Points, in no order, along strands that fork, close into loops and pass close to each other.
In the rows, zero is written as 128.
Points whose rows are less than 97.7 apart are linked; no others are. Some points are linked to none.
<2176>: [140 151 114 145 183 145 163 117  97 185 111 140 147 131  52 173 130 101
 154  98]
<264>: [ 66 107 194 127 119 120 168 124 123 103 148 142 164 120 126 108 109 139
 106 163]
<2153>: [114 110 127 146 133 116  43 123  41  91 120 164 134 144 128 137 130 145
 131 109]
<1788>: [158 133 108 148 158 128 130 148 149 162 111 141 153 159 117 146 144 151
 149 161]
<1658>: [115 106 118 156 111 120 127  76  88 106 130 122 117 105 178 130 133 138
 145 145]
<2053>: [127  99 155 190 148 122 131  91  71  97 117 142 113 109 133 154 155 113
 139  84]
<1930>: [132 104 129  72  65 102 126  91 124 142 172 117 120  60 118 114 116  87
 102 139]
<1285>: [120 158 171  41 122 149 114 161 176  99 143 145 158 155 109  94 123 157
  94 179]
<854>: [114 124 104  97 120 121  75 162 110 138 137 127 141 104 121 138 103 158
 175 159]
<14>: [115  80 176 191 134  88 154 121  80 103 120 135 178 122 144 137 140 103
 144 143]
<870>: [189  73  99 149 140 118 117 128 191 127 177 129 153 118  87 155  97  97
 113 142]
<1523>: [121 112  90 183 151 102 123 123  90 185 123 120 163 171 112 122  79  84
 168 147]
<1191>: [120 171  99 107 154 170 131 113 107 234  88 154 117 173 120 123 107 135
 112  87]
<1561>: [ 98 178 154  46 124 128  93 166 141 142 137 146 133 138 127  76 118 151
 108 188]
<1661>: [118 149  99 147 185 133 132 110  83 217 102 169 129 155 108 124 110 126
 122  97]
<1641>: [166 146 136 169 122 150 130 126 120  72 112  92 128 171  80 130 154  80
 137  75]
<913>: [110 115 140 131  63 125 158 137 149  89 180  94 139 105 115 119 108 106
 118 132]
<1629>: [197 120 132 161 168 121 146 123 106  90 114 147 126 104 131 180 181 127
 140  97]
<430>: [ 86 154 188 125  83 126 137 183 113  77  92  88  87 105 149 118 137 113
 168  77]
<617>: [217  92 102  82 119 153  88 115 154 114 137 124 149 129  82 164 156  92
 105 130]
<1314>: [123 145 143 100 118 132 128 152 189 128 140 143 130 120 118 104 146 178
 106 132]
<1859>: [109 137  87 114 120 150 134  89 154 185 135 116 110 126 112 130 112 152
 147 166]
<420>: [141 138 136 130 124 172 156 116 141 106 128 100 112 102  65 176 151 114
 164  97]
<523>: [137 156 126 156 204 150 112 196  95  89  89 160 124 138 106 181 123 154
 159  70]
<2385>: [101 140 157 136 153 147 118 163  46 161  79 146 103 127 110 186 135 133
 173  84]
<1127>: [115 140 114 154 159 158 139 133 121 113 107 149  89 104 157 166 142 191
 167 124]
<1345>: [121 159  91 143 118 153 115 110 100 124 144 109  91 151  73 111 112  98
 125  70]
<181>: [186 104 113  82 137 101  83 134 168 115 120 140 132 126 218 128 153 125
  92 178]
<2504>: [121  86 130 127  99 123 160  65 161 129 164 137 109  93 143 121 130 137
  78 137]
<1089>: [ 93 122 128 161  83 121 107 130  86  63 141 102 118 139 150 115 120 114
 131 109]
<1689>: [136 163  85 134 153 171 136 118 101 104 113 115  76 103 102 162 114 114
 159  65]
<2393>: [110 173 138 135 134 192 165 147 120 154  72 104  96 151 140 145 141 152
 152  74]
<369>: [165 122 136 132 150 145 116  88  85 141 111 153 156 164  51 165 182 109
 107 102]
<793>: [134 141 106  79 102 112 103 106 195 169 141  93  91 123 166  88 129 104
 100 150]
<2636>: [102 109 183 224 191 119 177 140 114 119  94 154 137 153 119 145 144 135
 137  99]
<2450>: [149 153 119 152 156 118 140 135 111 125 142 147  94  95  88 121 118 115
 109  31]
<1185>: [125 147 129 166 174 131 148 121  69 206  94 139 145 170  72 146 137 101
 138 103]
<1544>: [100  96 124 106  93 125 114 119 105 105 163 103 172 111 103 153  93 112
 171 184]
<2443>: [168 111  85 144 180 112 110 114 191 177 154 137 107 119 137 139 112 112
 115 135]
<414>: [128 137  94 122 136 128  82 143 169 157 145 127 119 155 109 108 100 144
 121 125]
<1880>: [194 106 102 152 164  88 107 130 121 139 132 164 119 105 177 151 151 125
 125 137]
<2378>: [114 161 159  72 103 128 200 103 177 127 144 116 124 125 165  72 134 113
  93 187]
<1047>: [101 122 185 153 118 128 123 114  67 111 104 132  95 108 133 139 170 121
 139  83]
<1058>: [118  89 160 107 135 108 114 147 139 109 173 184 153  61 140 145 132 188
 108 153]
<989>: [182 135  78 156 187  93 122 153 103 165 118 158 114  97 158 137 122 106
 133  94]
<1030>: [144 157 122 132 101 158 118 131 158  91 104  84 145 211 109 103 148 129
 131 136]
<2238>: [181 142 109 157 155 117 134 102 169 179 104 121 140 185 109 112 158  85
 106 123]
<2509>: [136 126 162 164 160 113 158 134 118 137 139 163 109  82 113 143 164 154
 125  82]
<2631>: [105 141 134 191 136 155 128 170 116  46 120 113  89 140 139 153 113 127
 157  69]
<2310>: [150 126 128 121  95 145 159 103 155 128 155  91 113  78  73 147 145 109
 141 105]
<1008>: [140 142 117 129 134 165 170 111 126 156 126  94 128 111  62 183 146 112
 189 136]
<1871>: [142 146 148  54 106  95 108 113 112 151 141 138 127 114 159  65 126  75
  91 166]
<778>: [152 144 110 108 127  92  74 151 103 149 105 135 128 144 180 102 139 135
 125 147]
<588>: [ 85 156 128 115  97 119 106 129  66 146  89 104 116 159 166  75 114 119
 136 111]
<748>: [ 97  76 140 158 139 106 115 103 103 128 140 169 153 118 152 134 115 168
 127 176]
<1936>: [136  89  97 109 117 146  78  71 153 137 155 134 132 153  90 155 110 117
  92 156]
<1733>: [108  61 148  83  99 160 169 100 168 106 164 139 155 105  81 141 115 149
  73 149]
<2505>: [101 152 142 160 123 148 167 133 103 153  95 113 106 134 148  99 121 125
 136  64]
<816>: [135 154 109 128 129 126  74 158  95 132 112 145  94 151 136  72 120 151
 107  67]
<2531>: [127 104 108 158 161  85  82 110 175 188 142 133 129 170 158 100 110  98
  90 156]
<2615>: [181 123 117 133  86 142 128  93 117  75 133  78 135 154 100 128 154  63
 118  93]
<2372>: [169 133 125 101 114 130 107 153 152 107 134 117 156 125  96 130 152 127
 140 128]
<411>: [137 130 150 143 137 148 119 185 163  64 160 136 116  91  83 143 130 168
 139  76]
<2465>: [190 136 114 188 200 104 151 162 102 100 109 156 139 112 140 174 147 125
 148  88]
<248>: [138 140  61 154 196 129 121 158 132 129 123 147 131 130 142 144  57 132
 153 103]
<1861>: [ 76 165 127  79 101 108  99 124  79 142 111 129 100 133 190  56 103 128
 116 159]
<360>: [136 142 144 183 181 128 144 188  95 109  92 144 122 119 145 175 124 127
 178  83]
<2566>: [ 55 140 132 153  92 162 173 149 112 131 103  80  85 118 168 140  74 121
 190 103]
<2279>: [151 107 118 152 149 161 126 111 183  86 110 134 169 195 131 132 145 162
 109 161]
<1334>: [155 115 108 119  81  94  86 144 163 102 175 103 108 135 164  92 111  83
  77 121]
<2278>: [ 98 128 159 197 184 140 211 110 120 151  91 145 123 146 129 156 157 140
 144 119]
<1121>: [129 106 191 172 138 108 156 163 106 107 131 148 109  60 105 164 140 118
 151  65]
<1301>: [ 81 137 215 110  99 115 121 193 112  88 100 123 106  96 106 151 139 130
 153 101]
<2119>: [138 155 111 151 106 130 114 128 149 109 104  92 129 209 151  74 127 120
 110 121]
<1785>: [104 182 165  62 116 140 137 161 137 163 105 117 141 138  68 125 174 151
 126 138]
<2486>: [144 140  91 101  81 125  96 111 188 116 154  93  89 152 169  90 124 111
  82 140]
<33>: [ 77 140 117 149  89 122 144 134 164 146 161 105 108 146 114  77  83 136
 104 121]
<795>: [133 146  43 115 135 151  92 117  89 179 114 114 109 141 127 151  74 118
 190 138]
<1668>: [138 191 130  55 105 138 118 162 154 190  99 110 124 150  91  98 159 144
 115 124]
<2311>: [154 144  82 175 148 116 151 150 147 139 133 108 105 145 155  91  86 114
 122  78]
<2589>: [140  47 131 108  95 150 178 111 160  87 165 109 154  86  79 162 112 118
  94 128]
<1433>: [115 127 150  79 112  98 100 180 131 103 169 138 172 102 144  98  70 113
 144 204]
<444>: [151 124  78 134 168 146 121 122  87 134 115 145 122 110 140 204 139 157
 197 150]
<2495>: [119 135 157 115 121  80 148 147 176 145 151 141 126  91 175  70 124 151
  84 137]
<1502>: [128 139 146 149 134 124 124 184  98 101 100 116 126 119 128 157 140 131
 182  99]
<974>: [124 131 107 155 178 116 123 113 126 177 124 176 128 141 116 119 121 147
 109 114]
<1429>: [108 118 169 131 143 130 171 139 157 160 133 143 183 136  72 155 147 163
 136 174]
<359>: [121 120 101 166 187 116  99  95 155 209 127 164 127 171 106 111 103 119
  93 138]
<22>: [115  89 145 130 141 132 132 159 182 102 167 163 157  85 126 150 123 192
 133 157]
<1800>: [163 160 111 140 163 134 137 172  83 162  84 142 120 138 158 144 146 151
 148  88]
<462>: [112 105 145  71  83 118 156  84 140 121 164 119 125  81 150 101 111 100
  76 159]
<927>: [110 103 126 154 119  90 151  79 165 183 160 137 106 102 150  92 117 119
  89 131]
<324>: [121 151 125  66 111  84 107 118 147 195 142 109 109 117 161  77 119  75
  99 165]
<2203>: [120 108 141  87 123 157  81 151 135  65 130 143 169 150 116 152 124 167
 137 177]
<491>: [ 99 113 188  96 119 123 174 102 122 117 136 157 156 110 156  99 140 134
  87 172]
<240>: [152 172 130  67 111 122 133 168 191 182 124 119 130 127 121 118 151 159
 124 151]
<1029>: [135  48 158 139  90 112 135 122  81  54 138 112 167 118 136 147 124  79
 109 118]
<695>: [176  92 163 147 141 113 123 145  88  97 127 158 151  97 137 171 181 144
 126 117]
<1782>: [174 169  89 162 154 150 125 129 131 106 116 101 140 184  59 125 115  79
 135  80]
<1584>: [159  87 135  80 118 112  70 174 136  81 165 145 168  89 106 147 121 146
 134 135]
<1631>: [133 112 193 101 122 121 118 145  73  95 106 147 158 106 132 182 184 134
 129 136]
<1510>: [116 145 142  97  94 120 139 121 100 128 108  91 139 115 143 108 143 106
 161 161]
<2141>: [161 140 138 121 141 150 126 166 201 113 151 143 123 115  82 132 146 176
 112  94]
<1541>: [105  94 182 128 132 140 160 161 172 110 154 135 189 108  81 165 134 172
 138 159]
<2382>: [ 86 101 116 177 148  97 101 100  68 148 137 171 123 122 159 124 102 163
 137 132]
<2603>: [120 112 170 143 126 128 120 155 147  73 127 134 181 161 120 109 133 150
 103 126]
<2489>: [133 174 139 126 152 160 133 171  58 183  68 149 127 169 168 154 135 164
 138  79]
<342>: [107 185 180  62 108 155 128 162 108 140  79 100 115 141  88 172 184 150
 155 133]
<696>: [170 137  53 143 205 118 132 155 131 142 123 160 118  89 151 164  96 137
 136  97]
<1566>: [168 104  99 147 136 107  95 132 137 113 151 146 119 104 153 126 123 142
 133 122]
<423>: [171  56 108 111 100 128 122 145 176  89 187 121 165  93  95 159 102 124
 109 126]
<545>: [125  92 133 114 115 130 109 112 140 119 177 174 119  63 115 136 130 169
  97 120]
<283>: [125 131 129 153 166 141  89 140  49 130 106 172 110 115  99 181 145 135
 164  86]
<2511>: [132 151 114 149 133 129 152 144 132 158 131 131  91 118 152  85  99 142
 111  58]
<111>: [142  96 126 145 109 121 125  91 107 132 153 113 158 121  84 144 124  81
 145 138]
<1056>: [115 127 140 102 110 110 160 118 109 149 125 106 146  79 140 151 153 123
 168 185]
<1528>: [153  79 101 136 173 145  93  76 169 150 139 156 151 163 109 160 128 128
 101 181]
<2186>: [110 163  71 159 198 136 182 120 122 116 113 127 130 112 109 158  75 108
 107  62]
<2383>: [ 74 106 181 158 126 122 119 189 133  98 129 122 174 134  85 145  99 143
 168 144]
<1917>: [ 84 123 161 106  93 130 139 127 150 110 167 119 154 123  96 100 107 134
 106 152]
<941>: [129 130 120 113 110 135 187  83 154 164 119  91 144 118 123 141 162 119
 158 180]
<729>: [ 68 150 133 112  78 114 121 109  99 102 136 112  91 138 191  66 107 127
 100 143]
<731>: [136  97  91 112  81 177 134  53 160 119 164 101 132 160  80 151 122 106
  96 150]
<634>: [ 67 147 140 127 102 158 159 177 108 161  93  78 133 138 171 120  89 141
 187 121]
<387>: [128 166  99 123 170 187 112 143 114 113  99 124 124 159  68 182 121 137
 185 123]
<1872>: [147 156 151 148 184 151 145 108  95 135 103 148 134 138  40 192 172 104
 139  87]
<1313>: [108  86 136 122 140 119 127  80 117 146 130 166 176 133 123 145 132 153
 124 201]
<2656>: [168  95 122 105 124  78 106 147 177 134 142 131 134  93 199 113 136 119
 106 161]
<1392>: [104 143  86 172 190 145 138 129  92 137 114 148 123 128 139 145  66 134
 136  81]
<1491>: [149 126  97  96 117  86 121 105 143 211 128 112 112  97 177 123 139  89
 129 173]
<2415>: [116 156 109 156  99 146 124 105  76 121 110  89 100 171 117 110 123  90
 146  92]
<2452>: [117  90 152 141 129 176 144 124 169  44 150 144 122 110 112 167 143 186
 126 113]
<2346>: [117 130 128 163 101 144 116  97 118  68 136 128  91 152 152 102 136 142
  93  88]
<1565>: [123 105 143  92 137  75 105 183 161 132 159 165 179  97 146 110  99 150
 129 185]
<2473>: [116 101 103 150 126  93 104 118 114 166 140 111 159 152 142 110  94 104
 148 180]
<286>: [134 145 171  53  88 147 171 119 148  86 160 117 111 129 162  60 107  93
  84 175]
<910>: [152 114 160  71 121  88 141 123 118 136 129 155 147 118 185  91 139  84
  80 180]
<401>: [153 105 136 109 108  68  85 153 130  97 153 129 142 129 179  73 110  90
  76 139]
<1139>: [ 88 136 153 128 111 143 104 181 103  73  96 107 118 118 153 155 128 146
 199 131]
<693>: [189 171  81 153 197 137 141 140 161 119 101 128 139 169 100 141 133 105
 122  97]
<1697>: [110 110 158 196 149 110 193  91  92 159 104 147 137 128 143 132 159 119
 124 126]
<218>: [133  99 122 187 154 110 128  62 113 148 111 154 156 179 131 118 141 122
 108 151]
<2462>: [103 121 114 155 154 118 121  71 133 198 117 139 146 189  98 111 116 117
 114 167]
<1067>: [129 164 134 118 172 136 135 147 118 227 106 177 118 168  95 141 148 188
  89 106]
<1989>: [107 162 132 138  97 147 124 164 118 138 137  87 106 152  74  88 106 114
 130  42]
<2433>: [129 113 178  91  97 122 103 158  87  68 126 116 147  91 119 153 143  99
 145 129]
<2190>: [ 87 176 199  93 117 140 168 172 145  77 104 116 128 128 176 102 149 146
 140 164]
<1938>: [173 127  76 114 119 126 108  60 130 153  98 107 101 143 194 129 162 114
 134 169]
<526>: [100 147 177 124 126 130 147 178  53 177  65 138 106 130 171 167 138 152
 152  87]
<1625>: [121  97  93 124  87 120 119  68 117 136 190 119  96  71 110 141 112  99
 123 123]
<1876>: [ 97 133 186  66 124 116 113 169 100 144 136 161 161  89  86 146 145 167
 129 163]
<1927>: [ 94 171 146  93 133 106 141 169 175 144 109 129 134 146 189  52 111 156
 105 177]
<105>: [162 106 112 191 140 108 144 133 169  96 179 119 154 132  88 134  90  97
 127 114]
<227>: [109 139  78 134 111 131  75 111 138 163 147 123  90 162 127  88  92 131
  98 118]
<501>: [165  95 162  88 124  85 124 147 107  75 124 151 165 133 199  79 128  87
  79 162]
<66>: [120 174 103 110 126 180 147 118 104 200  80 121 112 156 150 133 124 150
 148 108]
<1125>: [113  92 172  72 125 116 118 148 146 137 161 162 192 119  75 121 117 141
  79 165]
<2076>: [141 110 132  86 139  91  40 159 166 173 160 161 132 112 116 108 115 132
  93 136]
<2274>: [124 133  94 127 105 105 148  76 124 154 103  94 118 140 197 106 133 105
 144 183]
<992>: [133 134 109 177 158 152 124 170 143  42 154 134 108 124 120 158 107 152
 155  86]
<1934>: [120 128 128 174 130 167 154  58 121 115 122 124 120 164  92 138 154 112
 122 114]
<343>: [121 121  82 132  98  96 132 105 159 144 136  84 100 116 207  86 105  99
 139 175]
<2664>: [ 67 137 218  80 118 129 105 179  93 100 119 151 140  93  91 153 122 138
 151 143]
<1902>: [128 174 146  44 112 100  94 158 102 155 129 130 137 144 137  72 112  92
 126 178]
<90>: [137 135 139 118 100 104 133  96 141 132 135 124  99 120 158  68 147 112
  83 105]
<340>: [148 123 118 118 141 105  80  82 106 196 115 161 117 145 122 121 169 113
  83 128]
<1178>: [ 99 117 164  92 105 161 160 129 143  43 122 113 148 138 171 128 129 136
 127 188]
<2655>: [147  63 136 115 121 141 164  81 190 143 162 159 141  86  96 152 140 141
  82 138]
<844>: [ 82 139 170 110 126 135 191 148 144 132 108 122 136 104 152 164 153 183
 164 187]
<373>: [127 130 127 184 114 168 156 105 120  57 115  88  93 131 109 183 131  77
 174  85]
<1425>: [107 125 147 163 142 150 141 129 138  69 106 150  94 116 178 141 159 195
 147 114]
<788>: [146 144 103 106 126 119  52 122  97 147 112 153  99 133 133 108 142 149
 123  99]
<304>: [152 163  69 132 181 165  92 130  90 126  88 148 127 174  89 177 137 144
 166 114]
<943>: [102 152 156 114  93 138 196 104 191 141 126  86 136 146 122  86 140 126
 104 147]
<2285>: [106 141 177 136 128 144 161 118 134 130 119 140  99 105  98 129 177 165
 114  89]
<1102>: [125 127  63 142  84 106 105  85 133 142 160  99  88 133 171 113 101 100
 121 154]
<911>: [116 142 122 160 132 144 106 108 105  98 149 142  85 132  76 122 119 126
 105  52]
<954>: [164 108 114 109 157  76  87 168 184 171 151 151 128 100 168 114 126 147
 100 140]
<1503>: [ 77 158 150 104  95 160 149 130 133  59 110  94 115 139 174 121 132 146
 156 175]
<1535>: [ 81 144 139 134 115 128 124 137 125 163 147 123 123 139  67  89 105 138
 115  93]
<1724>: [ 93 132 162 188 105 147 129 132 100  59  96  95  94 159 104 160 122  90
 167  87]
<1190>: [128 125 145 112 120 117  97  91 124 162 128 151 143 161  89 102 150 116
  76 116]
<190>: [120 113  97 159 110 169 137  32 131 126 147 120 120 184  76 143 118  93
 104 133]
<157>: [153 108 100 133 144 102 118  87 153 198 140 133 100 100 160 123 137 111
 112 138]
<445>: [163 124  90 112 124 115  68  96 147 128 116 128 102 140 193 119 149 131
 116 157]
<527>: [170  90 147 100 126 122 168 124 150 112 118 137 175 127 137 128 169 116
  81 148]
<117>: [136 143  75 162 125 140 161 178 141 159 138  97 125 121 164 108  59 126
 164  97]
<744>: [130  89 145 186 144  86 151  85  79 145 111 152 173 145 156 126 148 107
 110 152]
<198>: [138  54 118 119 149 124 117  78 133 158 122 164 181 156 136 164 130 134
  88 209]
<2275>: [118 150 125  81 128 116  60 161 142 175 137 149 130 133  94 101 116 150
 104 127]
<2458>: [134 150 162 116 110 101 164 134 170 140 125 131 106 111 161  59 166 148
  76 105]
<2244>: [122 115 136 129 149 126 136 104 187 152 126 164 138 152 160 131 158 186
  86 176]
<132>: [113 152 102 118 109 141 154  96 110 182  87  99 111 144 171 108 136 137
 151 142]
<1061>: [178  89 129  97 148  85  75 107 135 191 125 157 141 136 142 141 172  96
  69 149]
<1213>: [134 109 138  95 128  91  91 202 132 134 162 138 169  80 114 133 109 150
 158 156]
<1324>: [100 166 141  77 141 116 122 150 102 184  92 140 156 181 136 123 158 168
 117 186]
<207>: [117 139 163  61  59 144 118 119 107  98 153  88 115  83  84 127 146  94
 130 105]
<521>: [142 124 127 124  89 130 157  98 161  81 125  95 132 135 183 101 147 127
 118 164]
<2223>: [154 106 152 126 132 128  95 119 116 131 130 160 169 140  56 135 149 126
  90 103]
<1173>: [121 159 192  56  79 129 117 166  94  86 119 104 127  86 111 127 153  93
 149 119]
<183>: [ 93 151 115 125  92 133 175 110 190 177 147  89 100 125 120  82 104 131
 118 121]
<2653>: [194 125 109 106 113 144 121  98 129 121 117 115 138 129  93 139 165  94
 130 115]
<2313>: [127 135 104 151  71 117 156 153 145 120 178  71 112  97 111 107  99  98
 149  97]
<2005>: [108 113 176 113 105 149 137  87  99 111 117 137 112  93  93 158 171 133
 117 105]
<855>: [ 90 116 101 186 160 120 113  79  74 128 147 169  91 129 127 125  85 137
 105  89]
<1820>: [163 154 110 157 118 151 171  84 128 111 102  99  78 132 152 112 181 113
 123  85]
<1434>: [145  96 154 175 151 121 121 129  79  71 148 158 107  72 127 171 137 120
 140  66]
<861>: [142 107  89 191 178 100 139 114 185 137 167 144 127 137 121 126  94 114
 109 125]
<13>: [133 121 110 161 172 132 109 110 176 117 116 163 136 191 174 123 133 187
 101 162]
<2525>: [111 137 142 130 151 101 109 110  91 186 105 181 121 147 141 108 164 166
  89 120]
<2641>: [135 160 115 174 150 178 203  81 144 111  90  97  86 146 143 136 158 115
 150  96]
<1489>: [125  97 174 210 162 117 153 126 116  87 113 146 168 154 130 142 134 131
 143 127]
<1920>: [ 80 132 149  86 131 134 105 147 127 173 140 164 139 106  74 145 138 193
 129 146]
<888>: [115 105 102 129 124 138 109  81 118 128 176 153  84  61 109 147 115 148
 120 103]
<554>: [181  51 116  74 119 130  74 137 134  96 144 149 173 122  92 162 133 115
 100 133]
<245>: [135 122 104 150 118 117 154 153 172 138 159  90 140 108 117 120  99 118
 169 145]
<835>: [ 88 149 129 149 122 150 165 186 158 129 105  93 141 155 160 103  91 164
 181 137]
<1394>: [149 128 122  69  70 153 139  86 144 100 143  94 108  86 111 134 156 117
 123 122]
<607>: [167 149  99 136 152 131  93 141  81 149  94 125 132 155 119 150 141 121
 161 115]
<42>: [168 128 101 119 107 136 162 109 151 163 124  85 155 125  85 151 148  96
 179 165]
<1053>: [ 98 161 183  99 127  87 143 188 139 130 134 147 139 106 177  58 122 150
 100 146]
<1562>: [156  98 113 166 124 116 105 120 102  61 165 131 113  92 127 144 124 119
 139  92]
<2115>: [113 127  93 148 161 147 151 123 128 114 150 141  77  53 142 172 110 170
 168  99]
<2263>: [171 114 113 107 139 118  95 151 171 140 129 128 165 137 137 142 139 149
 142 174]
<2027>: [135 124  75 156 131 107 132 173 157 182 159 101 129 116 125 104  54 104
 159 119]
<1504>: [103 163 137  81  73 127 133 135 130  81 152  99 101 124 178  72 103 108
 118 161]
<2088>: [ 92 164 139 114 110 125 166 175 191 136 119  97 129 150 167  71 103 169
 133 154]
<327>: [162 123 130 151 122 109 135 129 119 123 106 107 181 172 118 115 150 101
 135 141]
<2648>: [139 135  91 171 148 122 143 182 201 133 137 104 141 161 160  99  84 151
 145 137]
<2421>: [129 150  94 125 163 159 139 131  85 132 119 146  73  58 119 179 129 144
 155  59]
<2156>: [ 96 140  75 159  95 139 101 109 109 123 150 111  89 160 157 108  90 126
 123 125]
<484>: [125 134  68 150 134 133 128 150  82 183 108 109 151 151 149 134  62 107
 200 144]
<2365>: [105 151 174 107 108 105 140 174 123  94 119 116 141 118 159  84 141 138
 121 134]
<519>: [115 122 164 120 132 123 144 107 136 113 106 151 161 157 160 114 164 166
 100 169]
<2413>: [ 96 159  93 129 145 200 138 131 111 104 107  96  92 136  68 186  97 120
 181  82]
<730>: [134 145 105 151 126 179 119 117 174  73 124 113 131 194 111 129 130 161
 131 133]
<2587>: [152  90 113 136 162  75  55 117 147 192 130 151 145 145 173 121 131  99
  95 177]
<1513>: [128 148  81 162 162 127 178 122 140 136 155 132  97  84  96 136  89 114
 124  71]
<1908>: [131 134 118 188 151 161 192  62 117  92 118 108 103 135  95 168 140  90
 155 103]
<374>: [ 94 145 119 131  79 135 103 153  87  79 122  78 103 132 147 133 108 112
 178 121]
<1935>: [162  84 119  72 100 117 137 107 170 103 137 108 140 126 175 108 114  77
  75 182]
<631>: [132  94 128 110 117  94 129 120 145 153 144 125 178 132 141 122 108  97
 131 209]
<761>: [159 156 107 134  91 125 140 113 144 110 122  97  73 116 169  79 155 116
 109  76]
<2193>: [155 136 121 145 181 132  86 161  82 104 122 165 124 121 110 151 141 159
 143  80]
<311>: [136 139 142 142 123 123 141  85  77 141  92 143  99 125 143 125 185 131
 120 104]
<372>: [115 137  78 107 114 143  81 132  75 139 124 116 118 125 110 152 105 133
 195 141]
<1486>: [103 137 142 117  91 119 123 145  64 136 101  85 120 116 124 126 128  92
 179 116]
<724>: [105 129 149 155 103 146 119 138 144  36 139 127 108 135 177 122 136 180
 111 114]
<1801>: [ 72 147 176 152  93 154 164 165 118 119  74  97  75 122 160 150 105 125
 183  78]
<1016>: [101 139 168  55 107 167 146 141 154  49 142 132 143 148 137  98 119 143
 107 184]
<43>: [136  79 119  76 100 137 139 106 127 110 143 108 181 123 125 157 102  98
 139 220]
<1136>: [114 110 130  99  98  98 105 160  93  76 165 111 168 101 156 120  85 105
 160 193]
<896>: [202 138 121 149 170 120 138 160 173 135 121 146 149 153 111 138 165 129
 119 113]
<1653>: [150 165 109 142 162 157 175 134 139  93 128 111 100  88  63 176 129 105
 155  66]
<2362>: [132 147 119 136 109 125 107  95  69 128  90 112 116 160 144  98 158 104
 130 107]
<2170>: [ 85 118 140 117 133 142 142 101 159 179 155 154 147 120  76 145 133 183
 121 167]
<1368>: [142 124 112 144 129 106  96 134 170 134 134 118 135 172 154  92 116 118
 105 142]

A fork is a point with three links, a tip a point with one. Leave the first point through the second and follow the links. Name the first fork or tip that comes.
<491> / <264>: <66>
<1989> / <1535>: <2362>
<1136> / <1544>: <1213>
<2382> / <748>: <1908>
<1053> / <2365>: <1871>
<1917> / <264>: <1368>

How many points has the smallest loop of links through each point below? Write none if it is on no loop.
<1510>: 17
<2509>: 7
<2443>: 11
<523>: 23
<2278>: 6
<2362>: 14

Name the points in between on the shortest way along the links from the first point to the second, in order.
<183> / <2186>: <33> <1535> <1989> <1345> <911> <2450> <1513>
<816> / <245>: <788> <778> <445> <1938> <2274> <132> <66> <2393> <2505> <2511> <2311> <117> <2027>
<795> / <896>: <372> <854> <1213> <1584> <554> <617> <2653> <2372> <2263> <1788>
<910> / <190>: <1871> <1902> <1561> <1285> <1016> <1178> <1503> <2190> <2365> <1053> <2495> <2458> <90> <761> <1820> <2641> <1908> <1934>
<304> / <1139>: <607> <1800> <2489> <526> <2385> <283> <2193> <523> <360> <1502>
<2279> / <2223>: <730> <1030> <2119> <1368> <2531> <2587> <1061> <340> <1190>
